Each row is a point on a landscape with many peaks, with its height.
A climber steps from a point to whichever of its 2 nearest points has the largest rise for the distance, and stops where none of them is higher. Distance is the straight distance between rows; heights are no part of it.
Mevu (h 171): [ -7   0   6 -14  -5   6  -6  10   2  -8  17  11  -7   6   0 -32  -7  11
 -12  22   3   2  -4   4  -2   5  17   5 -20  16  -1  16   9   6   1  -9
  10  19 -13  19   9 -11  -3   1  15 -11  -7   5   1]
dez (h 646): [-16   9 -15   3 -15  -3  -9  -3   2   1  18   2 -11  -3 -21  -2  -2   7
 -11  10  -5 -10   6  -9  -8  -8   8  -3   8  -1  11   0  11   9   3   0
   7   4 -12  11 -10   1  -7  -6 -12  -6  -6   5   2]
goliz (h 773): [  7  -8   7 -12   5   2  -2   5  10   8 -11   4   6   9  13  13   7   3
  18   6  -2   9  -9   0 -15  -2   3   8  -6 -18  -6 -13  -8   2  10   2
 -23  -8  12 -16   7   7  11  16  -1   0  12  -6  -9]
Meben (h 490): [ 34  -8  13   9  22   6  29  13 -30 -11 -14 -16  16  -5  12   4  -7 -11
  18 -24  11   1  16  12  35   3   1  -8  -8   5  -8  15 -17  -4 -10   9
   8  11   1  -4   2 -15   4 -22   9  11  -1   4  15]
madit (h 370): [ 19  21  -2   3   7   6  13 -16 -37 -17 -12 -13   8 -13 -16  22 -17  -6
   1  -6 -25  -9   8  -6   5 -15  10 -10  -3  -3   5  -2 -10  -2  -3  -2
   6   0   8  -3 -36  -9  -1  -5   2  -1   3   2   6]
Nit (h 210): [ -5   8   7  -2  -6 -15 -14 -10  -2   6   8  -3   5 -28 -10  13 -13  -3
   9  -1   2 -13   1   6  14 -16  15  -9   2 -18  13  16 -23   0   6  10
  16 -14 -24  18  24  13 -10 -12 -33   0 -11 -11  16]
fanu (h 641): [-32 -21   9  -6 -13   0 -16   7  29  15   6   9  -8  20  -6 -25  11  -2
 -16  16  12   6 -16  -6 -12  10 -16   7  -8  15  -7   4  18  -4   3   3
 -15  -4   4   6   8   5  -1  10  -4  -1   2   2 -18]
baz (h 739): [ -4 -22  -9  15  23   9  17  10   4   8 -13  -7  -9  22  10 -16  18  -6
   9 -22  21  24  -1  16  14   8 -20   8   0   5 -19 -14   9 -17  -1  -1
  -8   6  23 -18   2   1  21  -9   5  14  -1   9  -8]
zab (h 737): [ -1   1 -10   7   3  -6 -11 -15  15   5   7  -1 -10  -6  13  -5  20  -4
   0   1  -2  17 -21  -1  -4  15  -7   0   2 -17  -1 -24   2  -5  -5  -4
  -2  -5   9 -14  22  32   6  22 -15  -5   4  -7  -8]
nepus (h 510): [ 29   4  15  10  16  10  29   1 -34 -12 -21 -12  10  -6   9  10  -9  -8
  10 -23  -5  12  11   8  20   4   7 -13 -13  -3 -11  -2 -15  -4  -8   1
   1  14  17 -13  -9 -12  10  -8  16   9   4   3   7]
lezul (h 675): [ 20   4   9  -5   4   0   5  -1 -24 -12   0  -5   9 -12  -5   2 -22   6
   3  -7   0  -5  17   5  22  -9  17  -2 -11   2   9  28 -15   7   3   0
   9   9 -13   8   3 -10  -5 -19   1   0  -9  -4  18]
mosod (h 524): [  2   3   0  13  13   0   2 -15 -28   2   0 -15 -14 -22   5   4  -4  -7
  14 -21   6  10  11  14  31  -1   9  -5  -3 -16   1   3 -14 -10  -4   6
  19   3  -2   6  27   8   1  -9  -3   0 -13  -7  16]
dovo (h 606): [  0 -18   4 -11 -12 -13   0  14  22   2   8  11  12   1  -1  16 -13   5
  12  -2  14 -24  14  -7   4 -15  17  -3   4  -6   6  24 -17  10  12   8
  -5 -16 -21  12  19   2 -10 -21 -22   5  -1  -8  10]
lela (h 559): [ 14  16 -13  15   7   0  14  -1 -27 -31  -7 -10   2 -27   2  17  -6   3
  15 -13 -15 -20  33   6  22  -1  13  -6  16   1  20  20   2   9 -10   2
  32  14 -15   7   9  -8 -10 -18   4   0  -4  -2  28]
Kos (h 676): [ -6  12 -23  18  -3  -4  -8 -17   1   0  14  -7 -16 -14 -14   8   6   3
  -6  -7 -14  -4   4  -6  -4  -8   0  -7  19 -11  13 -11   5   1  -2  -5
   8  -3 -13   1   1  19  -7   0 -23  -5  -7  -2   6]
pazi (h 1): [ 23  12   0  -8  10  14   1  17  -4 -24   3  15   6 -18  32 -18   8   0
  10  22 -13   7 -20   3  -4  29  27   8 -16  10  -2  -4  -5  15 -15 -10
  14  23  -4  -2  38  -4   6  37  20 -17  -4 -10   6]
diga (h 419): [  6   3   3  15   4  10  18 -30 -32   3 -16 -19  -3   1 -21   2 -21 -21
 -12 -29  -6  -4   5  -6  18 -22 -14  -7   2  -9 -14  -2 -12 -25  -4  10
  -6 -20  16  10 -47 -12  -4 -15  -4  -3  -4   5   5]
Rikuf (h 145): [ -7  -3  -2   7   5  -8  -9 -16   6  26  -8  -3  -3   2  -5  15   8 -14
   2 -11  -3  12  -5   2   0 -17 -10  -1  17 -33 -13 -20 -18  -9  10  10
 -13 -22  16 -10  -6  18   2  -2 -26  -2  -3 -11   1]
voled (h 811): [  4 -11   0   9  19   7  12   8 -13   1  -3  -4 -11   3   9 -12   1  -2
   6 -18  18  18   7  14  22   2   4  10  -8  -1 -11   0  -8  -7   3  -3
   2  12   0  -4  18   1   8 -12   3   5  -7   1   7]
basuk (h 526): [ 11  22 -14  23  14  -3   5 -18 -19   0 -11 -18   0 -20  -3  39  10 -10
  16 -13 -21   1   4   2   0  -8  -1  -8  23 -31   7 -28 -15  -7 -13   6
   3  -5   6 -14  -9   4   4   5  -9  -3   0 -15  -4]
vasul (h 493): [-36 -12   9   1  -3   7 -10  -4  -4  13   8   6  -8  11 -22 -23 -13   1
 -21  -2  22   1   6   9  10 -15  -8   6  -7  14  -3  19   8 -15   3  -2
  -6   1  -6  16 -24 -19  -2 -23  -8  -1 -11  10   5]
lumop (h 557): [ -6  -5  -2  10   5  -4  -7  -8  -9  -3  11  -8 -14 -16   0  -8  -4   2
   5 -18  17   2  10  11  28 -13   8   0  -1  -9   5  20 -14 -11  -3  -6
  11   0 -12  11  23  16   1 -21 -17   2 -14 -13  15]
tasa (h 552): [ 25   3  20  -3  21  12  12   5 -32  -4 -12  -3   5  -3  13  -1  -5  -1
   9  -4  -2  20   4   8  21  10  15   0 -23  -7 -10  -3 -17  -2  -1  -3
   5  17   9 -11   4  -6  16   2  14   0  -1  -4   2]
duvu (h 566): [ -3  -6  -5 -10  -7  -2  10  34  31 -16   9   7  -2  12   9 -20   2  14
  -4  14  15 -16   3  -6 -20  12   4   7  -3  34   7   8  21  12   5  -8
   1  16 -14  11  16  -5  -8   3  14   2   3   9  -8]
bisit (h 402): [ 17 -13  17  -3  16  12  16   6 -30   0   2  -7   8   6   0 -22 -18  -3
  -1 -18  11  22  -1  14  30  -1   6  -2 -28  10 -19  19 -12  -8  -2  -2
   3  16   2   1  -6 -17   7 -24   7   5 -15  10  15]
mufa (h 140): [ -5  -3  -1  13  15   6   2 -15 -11  17 -20 -12  -5  12   4   6  14 -15
   4 -12  -5  22  -8  11   4  -5 -13  -2  10 -31 -14 -21 -14 -19  -3   1
 -19 -15  19 -19 -16  11  10   3 -11  -2   0  -7  -3]
tudo (h 810): [ -8 -17  10 -21 -15  -3  -9   9  20  20  -3  19  13  12   8   5   1   0
  10  16  -9   4 -17  -8 -26  -3   9   7  -8 -15 -12  -9  -3   5  17   6
 -18 -19   5  -7  10   8   5  19  -8  -6  11  -8 -12]
sefa (h 816): [  1   7 -19   9   3  -6  -7 -17  25   4  -1 -15 -16   3  10  -1  31   0
 -19  -8  -1  -1 -10  -7  -8  31 -39  -6  31  15  14 -26  30 -10  -9 -10
   8  -2   7 -12  -2  11 -12   8   8  17  17  14 -14]
Nitem (h 764): [  0 -23  -6  18  25   5  16  14   2  -8   4 -10 -11  16  12 -21  13   1
   9 -22  19  30   2  18  21  17  -5   8 -10  14 -16 -10   1 -15  -3  -6
   1  18  12  -6  22   3  18 -16   9  11 -10  11  -1]
Fil (h 750): [  9  -9  10   1   6   6  13   9  -9  -8   2  -4  -1  -1   6  -9 -16   1
   8 -18  15   2  10  11  23  -8   8   1 -10   4  -6  18 -12  -3   0  -2
  -3   5  -5   4   4  -8  -1 -26  -3   4  -9   0  13]
Libur (h 736): [ 11  -2 -15   0   3   1   3   3  40 -10   0  -1  -4   7  30 -14  22   9
   5  -7   9   2  -6 -10  -8  33 -17   3   2  21   5 -20  15  -2   4 -13
   1  15   1 -10  23  17   3  12  14  11  14   6 -11]
rarud (h 99): [ -5 -25  23 -21  -1   4  -7   6  12  13   6  15  14   5  10 -12 -17  -2
   1  -6  17   5 -12  11  13  -9   4   8 -20  -9 -16  22 -20 -13   9  10
 -17 -12   4   3  13  -4   9 -14 -11   3  -4 -10   3]
nuvuv (h 532): [ 12  17 -15  29   6  -9  21 -12 -16  -3 -15 -21  -2 -18  -2  37   7  -8
  19 -25 -17 -25  22  -7   6 -12   4 -16  29 -20   5 -22  -8  -6 -11   7
   6  -5   6  -7 -14   1   0  -9  -3   6   6  -4   0]
norok (h 473): [ 29  -8   0  12   8   7  36   8 -19 -19 -14 -16  16   4   2   3 -18  -8
  13 -38  10 -13  23   0  34  -9   5 -12  -2  15  -2  22  -2  -6  -8  11
   6   2   5   8 -15 -12  -4 -35   2  10   3   9  13]
Fafet (h 318): [ 23  29  -1   2   6   1  -3  -9 -39 -17 -12  -3  23 -29  -2  35  -8 -11
  13   6 -27  -4  -6   6   3   2  14  -5  -1 -26  14  -2 -30  10 -11   6
  13   7  -2 -14   6  -9   7  16   7  -5  -2 -17  -1]
bise (h 460): [ 10 -14  -3  23  10  11  25   1 -27 -11   0 -17  -1   1  -7  -7 -20   2
   0 -34   6  -4  15   3  40  -8  11  -1  -4  18  -5  24   5 -12  -7  -4
  14   9   0   9 -20 -18  -3 -38   5   8  -6  19  16]
Rosuv (h 626): [ -6  13 -12  13  -2 -12   0  -4   7   7  -3 -13 -17   9  -9  10  26  -4
 -14   6   0  -7   9  -7 -20   4 -42   1  28  21   9 -26  40   1 -20   0
   1 -14  16   1 -29  -5  -6  14  18  15  16  14 -15]
Godus (h 558): [-26 -20  11 -16 -24   0  -7  17  28  12   7  16  -2  23  -3 -20   9   5
 -12  19  25   1  -2  -6 -15   4 -20   9 -14  32  -2  12  26   5   4   7
  -7   2   0   5   3  -7   0   8  14   8   4  10 -16]
rerel (h 682): [ 21  -6  20  -8   1  -4  11  12   1  -7  -8  -4  14  -1  11  13  -8   6
  18  -3   9  -9   9   2   3  -3  13  -1  -4 -11  -4  12 -19   9  10   7
  -8  -1   0   0   8   1   0  -9   1   3   5  -7   7]
Kegi (h 66): [ 11   2   2  -9   3  11  -5   4   5 -10  14  12   0 -11  17 -34   4   6
   1  22  -3   7 -18  10   1  22  24   7 -23   7   4   3  -5   4 -10 -10
  15  16  -6   4  37   3   7  24  13 -16  -3  -6   6]
lunop (h 222): [ 11  12   9 -11 -10 -17 -13  -1  -3   4   2   0  18 -20 -13  27 -23   2
   8   6 -14 -17   4   0   4 -13  20 -12  -4 -26  15  21 -30  12   5  12
  13 -12 -22  14   9   5 -16  -6 -25   1  -4  -8  15]
tif (h 726): [ 13 -15   5  -1   8  -1  11  16   9  -5  -8  -6   4   5  19   9   8   2
  17  -5   7   3   5   5   2   0   6  10   0  -8  -5  -4 -12   4   7   4
 -16  -1   6 -10  15   6  11  -1   2  -2   2  -7   3]
zatop (h 391): [  4  21  -4  -7  -7   4   0  17  -9 -28   6  11  10   0  -3  -3 -15  18
  -6  27 -19 -21  16  -6  -4  -8  27   0  -4  23  15  21   9  26   6 -10
  17  15 -24  12 -10 -19 -10  -6  11 -12  -7   7  16]
nobi (h 605): [  8  17  -5   3  -4  -2  -2  -1 -24 -16   1  -1   2 -25  -4   9 -13   7
   2  -1 -11 -10  18   2  21  -3  25  -4   6  -1  17  28 -10   8  -3  -5
  26  10 -27  12  17  -6 -12 -15   1  -5 -11  -6  24]
mita (h 71): [ 18  27  -7  -1  -4  11  -4  15 -24 -35  -4  11  22 -16   2  17 -18   0
   4  33 -35  -9  -4 -10 -16   7  37   0   2   0  12   6 -10  34  -5  -2
  17   8 -21 -13  -4 -20   2  22  18 -11  -1  -1   8]
lov (h 157): [-15 -26   9 -13 -16  -2  -1   9  22  16  -4  21   9  12 -11  14  -4   1
  14 -11  10 -10   4 -12  -8 -15  -3   3  10 -11 -10   6  -9  -2  20  10
 -27 -21   1  -7  -2  -3  -3 -17 -21   6  10  -6  -4]
dese (h 710): [-17 -13   4  -5  -8  -4 -13  -1  27  13  -4  -2  -7  22   9 -26  18  -4
 -14  14  14  15 -15   5  -7  22 -34   8  -5  22  -2  -1  22  -8  -4   1
  -6   2  10  -7   5   4  -1  18  15   6  10   9 -22]
Dilur (h 637): [ 11 -21  19 -15 -10  -5   5  12  18   3  -4   7  17   5   5  15 -16  -1
  16 -15  23 -16   7   1   9 -14   3   1  -2  -5  -7  25 -25  -1   6  10
 -21 -13  -5   0  10  -2  -5 -18 -15   9   2 -11   3]
bif (h 711): [ -6 -10  -1   8  12   6   4   2   5  10 -10  -9  -8  30  10 -22  26  -4
  -2  -8  12  31  -8  14   0  21 -25   4  -1   7 -15 -17  18 -14  -1   0
  -5   6  20 -13  -2   2  17   9  15   7   3  12 -18]
dufiv (h 701): [  6 -14 -10  -9  -2  -4  -1   6  41  -9   9   1  -8   7  17 -17  17   8
   9  -2   7  -2  -6  -3  -8  16  -1   2   2   5   3  -9   8   1   5  -7
  -2   3  -2  -6  31  24  -1  10  -1   2   6  -5 -10]
nofo (h 706): [ -7 -22  15 -28 -12   9  -6  15  22  15   5  23   9  14   9 -16  -6   5
   2  23  -4   6 -18   1 -20  -3  11   5 -22   0 -10  -3  -6  -1  11   4
 -18  -7   9   0  10  -4  11  13   2 -12   4  -7  -6]
rezi (h 549): [ -7   1 -12 -13 -18  -5  -7  13  37 -14  23   9  -7   0   6 -15   2  20
  -6  16   9 -23   4 -16 -16  16  -1  -5   0  32  16   5  21  11   3 -10
   9   9 -21  14  13   7 -15   4   8  -2   4   7  -5]
luno (h 341): [-10   6   6 -15 -17   2  -3  10  21  -5  10   4   0   9   6 -28   5   9
 -13  28  15  -4  -2  -2  -9  22 -12   3 -16  47   4   4  29  11  -6  -4
  13  18  -3  10   2  -7  -7  20  36   7   3  13 -11]
Nifi (h 457): [  8  24 -15  -5 -10  -5  -5  19   1 -25   0  16  18  -8  -5  15 -18  15
  -1  30 -24 -28  10 -11 -27   2  30  -4   7   9  19  10   5  36   4 -10
  17   4 -27   3  -4 -12 -12   3   6  -5   0   6  12]
mebo (h 592): [-26   6   3  -3 -22 -14 -19  -5   6  19  11   9 -15   7 -33  -1   3   2
 -38  25  -3  -4  -8 -11 -24 -12 -28   4  14  17   9  -2  30  13 -11   7
   1 -11   6  12 -24  -6 -17  14   5   3   1  14  -9]
luz (h 180): [-28 -23   3  -8 -10  -5 -15   1  32   9  18  14 -12   9  -3 -20   0   2
  -7   4  15  -2  -8  -7  -7  -7   2   2  -5  -3  -4  11  -2  -5   8  -2
 -12 -16 -10   9  18  15   0  -5 -33  -1  -7  -9  -5]
Lil (h 243): [ 10   7   3 -13 -10 -13  -4   2   1   3   4   9  17 -13  -5  21 -17   2
  12  17 -17 -13  -4  -5  -7  -9  30  -5 -10 -15   9   9 -25  19   5   5
  10  -8 -15   3  14   6  -3   6  -7  -3   5  -8   9]
nak (h 795): [ -8   4 -18  14   4   1  -6 -14  16   7   1  -5 -19  10   1  -8  24  -1
  -4  -4  -2   3 -11  -4  -9  12 -28  -2  20   0   3 -20  21  -6  -6  -7
  -5  -6   7  -5  -5  12  -5   5  -6   0   6   1 -14]
vagar (h 824): [ -4  20 -11  15   7  -6  -7 -25  14  16  -3  -6 -14  -2   8   3  31  -1
 -20   5  -6   5 -16  -5 -15  25 -46   4  22  14  16 -26  21  -5 -23  -7
  13  -6  11 -13 -15   6  -4  24  16  18  22   8 -19]
zut (h 514): [ 13  20  -7  25  16   4  18 -24 -41  -1 -14 -16  -2 -19  -5  21   0 -19
   4 -21 -23   7   8   7  14  -7   3  -9   8 -20  -1 -16 -16 -16 -13   4
   3  -1  14  -6 -19  -7   7   1   5  -5  -3  -6   1]
fovaf (h 774): [ -7  -1  11  -5   2   8  -2  -7  -6  21 -20   3   3  17 -11  18  11  -7
  -4   8  -9  12  -9  -1 -21  -7 -17   2   7 -12 -11 -19   8  -5   8   3
 -21  -8  23  -7 -36  -8   9  16   1  -1   8   0 -16]
Tik (h 435): [ -8   2  -1  10   2   4  -3 -24 -18  16  -5 -10  -9   0 -24   0 -14 -10
  -8 -16  -1   2   0   4  10 -21  -8  -2   8 -12  -6  -3  -9 -16   2   1
  -4 -14   6   8 -34  -4 -11 -15 -12  -2 -11  -1  10]
zamip (h 396): [ 20  14  13   3   4   8   8 -21 -37  -3 -11 -16   9  -2 -16   8 -16 -12
  -2 -20 -10   4   5   0  11 -13  -2 -12  -7 -13  -7   1 -22 -10   0   8
  -6  -6  11   3 -35 -10   1  -4   0  -3   0  -1  11]
Dop (h 241): [ 14  11   5 -14   1  12  -1   8 -15 -10   1  11   6 -10   3  -6 -14   9
  -3  21 -11  -1   0   8   3   3  31   7 -21   7   4  15 -10  12   5  -3
   7  15 -10   3   6 -12   1   3  16 -15  -8  -3  14]
sano (h 278): [ 19  21  -3  -3   0  -3 -10   3 -13 -14  -4   4  20 -24   4  25 -18  -4
  12  23 -27 -11  -8   0  -2   1  24   1  -3 -19  13   1 -26  23  -2   5
  16   3 -12  -8  19   1  -1  16   4 -11   0 -11   7]
buvu (h 769): [-12   0 -14   6  -2  -3  -9 -13   8   2  10  -6 -17   1   1 -17  14   1
 -13   7   0  11 -10   3  -7  12 -14  -2   4  -9  -1  -7   7  -1  -2  -6
  -5   2   4   1   9  20   0  12  -8 -10  -4  -2  -4]
guno (h 167): [-33 -26   6 -12 -11   2 -15   4  24  19   1  17  -1  18 -16  -3   0  -1
  -8  -3  14   0  -6  -5 -12 -12  -5   5   5  -7 -15   8   7 -10  17   5
 -20 -17   4  -1  -3  -3   1 -10 -26  -3  -1  -6  -8]
Vadu (h 699): [  3  22 -25  19   7   0  -4 -15 -19 -11   3  -7 -12 -32  -2  16   8  -2
   4  -8 -18  -1   2  -4  -1   5   6  -5  13 -16  12  -9   2   4 -12  -4
  15   6  -7  -3  13  12  -2   8  -4  -5  -8  -5   7]
Batu (h 664): [-10 -15  -4  -2  -2   4   0  14  25   0   4   2  -7  12   6  -7  15   7
   6  -3  13  -3   2  -3 -13   3  -8   7   1   6  -2   1  15   2  11  -3
 -15  -3   1  -1   9   4   2   0  -6   3  -1  -1  -8]
Tika (h 347): [ 16  26  -2   5   7   3   6  -6 -28 -12 -16  -9  12 -16   0  28  -7  -7
   8  -3 -26  -5   5   3  -3  -5  13  -6   2 -15   5  -8 -13   7  -3   3
   3   2   3 -14 -13  -5   5   5   6  -7   4 -10   6]
sibe (h 502): [ 11   7  -6  18  20   2  11 -14 -38   2 -11 -20  -9 -17   3  11  -3  -6
  10 -22  -7  10  12  10  24  -1   5  -4   1 -15  -5  -8 -10 -13 -10   2
  12   5   8  -6   0  -1   4  -9   7  -5  -5  -3   6]
tunen (h 200): [-10  -8   8  -8 -10 -18 -17  -3  18  13  16   3   1 -14   4   8  -8  -3
   7  -1   5  -9  -5  -2  -1 -16  15 -12  -2 -27   3   4 -18   0   8   8
   4 -16 -11  14  32  25  -1  -1 -33  -1  -4 -11   7]
Biko (h 446): [ -5  -3  11 -23 -13   2   3  25  19   1   2  12   5  19  12 -21   7   8
   0  27  14   4  -2  -8 -21  11 -10  10 -18  34  -1   7  27  11   5   2
  -9  15   6   6  -4 -15   4  14  33   5   7  12 -14]
gege (h 709): [  7   5 -21  10  -3  -9 -10 -16  28 -10  12  -4  -2 -20  17   5  19   4
  -3  -7 -12  -4 -15  -8  -6  19  -8  -4  13 -10  15 -26   3  -2   0 -10
   4  -2  -5 -11  27  38   1  19 -15  -3  15   1  -6]
tolug (h 652): [  9  -1   3   7  16  12  14  12 -10  -4 -17  -6   1  22  13   1  21  -3
   4  -3   2  12   4   0  -6  11 -12   3   8   9 -13 -25  20  -4   0 -10
  -5  11  20 -14 -16 -14  18   6  24   7   8  16 -17]
ded (h 190): [-14 -18  -1  -4 -11 -17 -10  -1  37   3  25  10 -10  -4   4 -13   0   0
   0   0   6  -5  -6  -5  -5  -1  15  -5  -2 -10   0   0  -5  -1   5   0
  -2  -9 -20  13  39  30  -1   1 -35 -10  -3 -11   3]
nutom (h 792): [ -2  22 -25  25   6  -3  -4 -25  -1   8   6 -15 -16  -6 -12   9  25  -2
 -25   0 -17  -3 -11  -8 -16  16 -42   0  33   0  15 -35  24  -6 -23  -7
  11  -5   8  -4 -20   6 -10  20   5   9   7  11 -11]
dipiz (h 326): [ 14   3  13 -14  -2  10   9  23  -5 -19   3   9  11   4   5  -8 -16  18
  -6  19  -3 -13  11   1  -2  -9  23   2 -12  21   5  24   4  16   9  -6
   6  17 -17   7  -8 -20  -3  -9  18  -4  -1   6  17]
tiba (h 130): [  1  -8  16   1  11  -2   0 -11  -9  15 -16  -2   6   7   5   4  -5 -16
   5 -19  13  15  -7  12  10 -11 -12   0  -2 -19 -17  -2 -23 -16   6  12
 -18 -12  18 -17 -12   2  10  -6 -11   0  -2 -17  -5]
Poda (h 539): [ 17  16 -15  26   7  -5  20 -10 -26 -18 -15 -24   0 -21   1  31  -1  -5
  19 -20 -17 -27  28  -2  20  -7  12 -15  23 -12  15   3  -2   2  -7   8
  21   3  -3   3  -2  -8  -8 -23   1   4   3  -9  12]
Nov (h 796): [ -2  -6  -1  -9  -3   3   0  11  23  -9   2  -1  -2  17  23 -22  22  10
  -3  11  17   8  -7   3  -5  32 -18   6  -4  27   1 -11  22   3   0  -4
   2  15   7  -8  10   0   4  16  21  13   8   8 -17]
dal (h 150): [-15 -16   4  -3  -7  -9 -14  -3  14  28  -6   8  -2  10 -13  19  -2 -12
   6 -12   5   0  -5  -9  -7 -20  -9   5  19 -25 -12  -4 -13 -14  11  12
 -21 -31   5  -6 -16   3  -7  -9 -34   2   2  -9  -1]
Pago (h 247): [-18   0   8 -22 -16   7 -10   9  22   0  20  15  -1   8   6 -35  -3   9
 -14  33  11  -6 -10  -4 -19  16   3   5 -20  29   2   6  17   5   3  -6
   5  10  -7  19  18  -3  -4  17  18  -8   1   6 -12]
tigu (h 884): [ 14   6  13 -18 -10  -5  -6  -9  -9  12 -15   6  23  -4  -3  29  -8  -7
  10   0 -13   4 -11  -6  -9 -15   5  -4  -7 -25 -10  -5 -24   2   9  11
 -17 -14   9 -12 -17   4  -2  10  -4  -4  11 -11  -1]
Nobul (h 669): [-33  -7   6 -10 -27 -14 -15   3  20  29   1  11  -9  16 -27   2  12 -12
 -24  21   4   1  -4 -16 -26  -6 -35   6  18  12  -7   2  27   5  -4   8
 -12 -15  13   0 -22  -4 -12  17   2   5   7   9 -20]
maz (h 454): [-23  -9  -5  12   0   7  -6 -14 -18   6   6  -4 -15   6 -25 -11 -12  -2
 -15 -15   9   1   8   2  16 -16  -8   1   8   1  -1   8   7 -20   5  -4
  -1  -4   3  17 -31 -14  -4 -27 -10   2 -14  10   6]
Bel (h 823): [  3   2   9  -9   2   0  -2  -4  -3  16 -16   8  16  11   6  28   4  -6
   7   3 -12   6  -9  -3 -15  -8   0  -2   2 -27 -10 -24 -15   3   9   2
 -23 -11  20 -22 -24   1  16  14  -2  -2   7  -8 -10]
mub (h 121): [ -3  -8   4  -3   0   3  -4   3   6  -4  17   8  -7  -3  13 -33  -1  10
  -2   5  13   7  -6   9   5   6  14   7 -20   5  -4   9  -1  -1   0  -5
   7  14  -7   6  29   4   5   1  -2 -10  -8  -4   2]
Tesav (h 794): [  5   9  17 -19  -3  -1 -13 -17 -16  12  -4   1  15  -2 -15  10 -23  -4
  -3   1 -15   7 -15   2  -4 -17  15  -2 -14 -24  -2   8 -29   0  10   6
  -9 -11   5   1 -18   3  -1   3 -11  -8  -1 -12   2]
Rolut (h 596): [-13  13 -12   3 -17 -17 -13  -9   2  16   8  -2 -14   3 -28   7  16   0
 -27  15  -7 -10   0 -13 -26  -6 -40   4  29  19   9 -16  33   5 -19   4
   4 -17  12  12 -26  -7 -20  16   2  13   9  14 -15]
bur (h 611): [ 10   1   7   1  15   9  13   8 -18  -4 -12  -7   2   5  16  -5  10  -2
   7  -1   0  21  -3   6   4   8   2   7 -10  -4 -12 -16  -6  -3  -1  -6
  -7  18  21 -16  -5  -7  18  10  19  -6   2   3 -10]
lelat (h 442): [  3 -19   7  13  14  13  20  -1 -22   1   0 -11   7  11 -13 -20 -23  -9
  -4 -30  13  11   8   9  36  -8   0  -3 -15  17 -17  19   3 -19  -3  -2
   3   8   8   7 -26 -18   3 -33   5  11  -8  17  15]
pog (h 679): [ -3   2   0   8  16  -1   9   0   2   9 -18  -4  -3  27  14   6  31  -5
  -2  -4   5  18  -8   8 -11  18 -34   5   9   7 -12 -26  20  -8  -9   1
  -6   1  23 -16 -19  -4  16  18  24   5   8  16 -20]
paze (h 651): [ -5   7 -10   8   3   0   8  -1  11   0  -8  -4  -7  13   5   3  23   4
  -4  -1   6   5   4  -3 -18  18 -31   1  14  17   1 -22  37  -1 -10  -3
  -3   0  16  -8 -18  -1   6  17  20  12  14  15 -23]
Zefat (h 599): [-18   7 -14  -1 -21  -9 -16  -3  17  -7  25   4 -14  -7 -14 -10   6  15
 -18  14   6 -16   6 -17 -16   8  -9  -7   6  25  19   1  26   9  -2  -3
   8   8 -19  14  -2   5 -15   0  -1   3  -2  11  -4]
bofi (h 551): [-29 -17   0  -4  -5   0 -13   2  14   1  18  12  -8   7 -15 -24 -10   4
 -17   2  24   0   6   5  13 -14   7   7  -9   4   0  22   5 -12   3  -8
   0  -1 -23  21   3  -2   1 -23 -16  -3 -13  -2   2]
Siga (h 571): [-10  -5  -1 -13 -16 -11  -1  17  30   3  15  19   2   0 -11   2 -15  13
   1  11   1 -23  13  -9 -15 -13  25  -1  -3   6   8  15  -5  15  11  -3
   1  -4 -32  16  12   8 -11 -14 -14  -5  -4  -1  11]
vene (h 595): [-16  -1  -5  -2  -4  -6  -6  -8  -1  -4  16   5  -7 -10  -9 -17  -9   6
  -2  -2   7  -1   9   3  12 -15  12   1  -4  -2   7  18   2  -1   1  -6
   8   0 -22  16  15   6  -4 -16 -13  -5 -15  -5  13]
zeter (h 620): [ -1  -6  -3  -9  -4   2   4  18  14 -13   8   3  -1  10   6  -6   4  15
   6   6   8  -9   9  -6 -12   0   7   4  -4  19   3   6  10   8   9  -9
  -5   9  -6   6   3  -8   1  -3  10  -3  -2   6  -1]
seb (h 725): [-22  -5   5  -5  -9  -6 -11  -6   6  25 -12   4  -7  18 -17  10  15  -5
 -14  19  -4  13 -16  -5 -25  -3 -31   3  11  -3 -10 -12  23   2   2   8
 -17 -10  19  -7 -24  -6  -5  22   4  -2   7   4 -17]
rup (h 156): [ 15  19   1  -5   3  16  -4  11 -19 -25  -3  10  14  -9   7   7 -12   6
   2  27 -21   1 -13   1 -10  11  24   5 -15   5  10  -1  -6  19   2  -6
   4  14  -2  -6  -1 -13   6  18  20 -10   1  -1   1]
botog (h 518): [  2  10 -14  -7 -10  -6  -2  20  18 -13  15  16   7  -9  -3   5 -11  16
   2  23 -14 -24   3 -11 -14  -2  28  -4   1  10  14  11   4  26   2 -11
  13   0 -23   8  15   3 -11   3  -2  -6  -1  -2  10]
Fatek (h 730): [ -4  15 -18  13   9   2  -9 -13 -17  -4   3  -8 -12 -16   3  -3  11   1
  -2   2 -11  15  -6   1   4   6   0   0   6  -9   1 -16   4  -4  -5  -8
   0   9   3  -6   3  12   4  10   2  -8  -6  -1  -1]
riziv (h 118): [ -8 -17  16 -11  -2   4  -9  -6   5  17  -6   8   7  10  -1  -3 -15 -13
   4 -17  15   9  -9   9   8 -15  -8   5  -9 -15 -19  10 -22 -15   8  11
 -21 -22   6  -4  -3   4   3 -16 -22  -1  -4  -9   3]

Call two points neighbours if one is among the 2 nearest of the other. Go from one point of each pair to the other, from neighbour to neighbour, staying as high as possible. Name the lowest point that can't be avoided.
vagar and Nov | dufiv
tigu and vene | sibe
tigu and voled | mebo

For each start below, name the point where the climber stops.
Kegi | Nov
zut | voled
mufa | vene
tunen | vene
zamip | vene
rezi | vagar
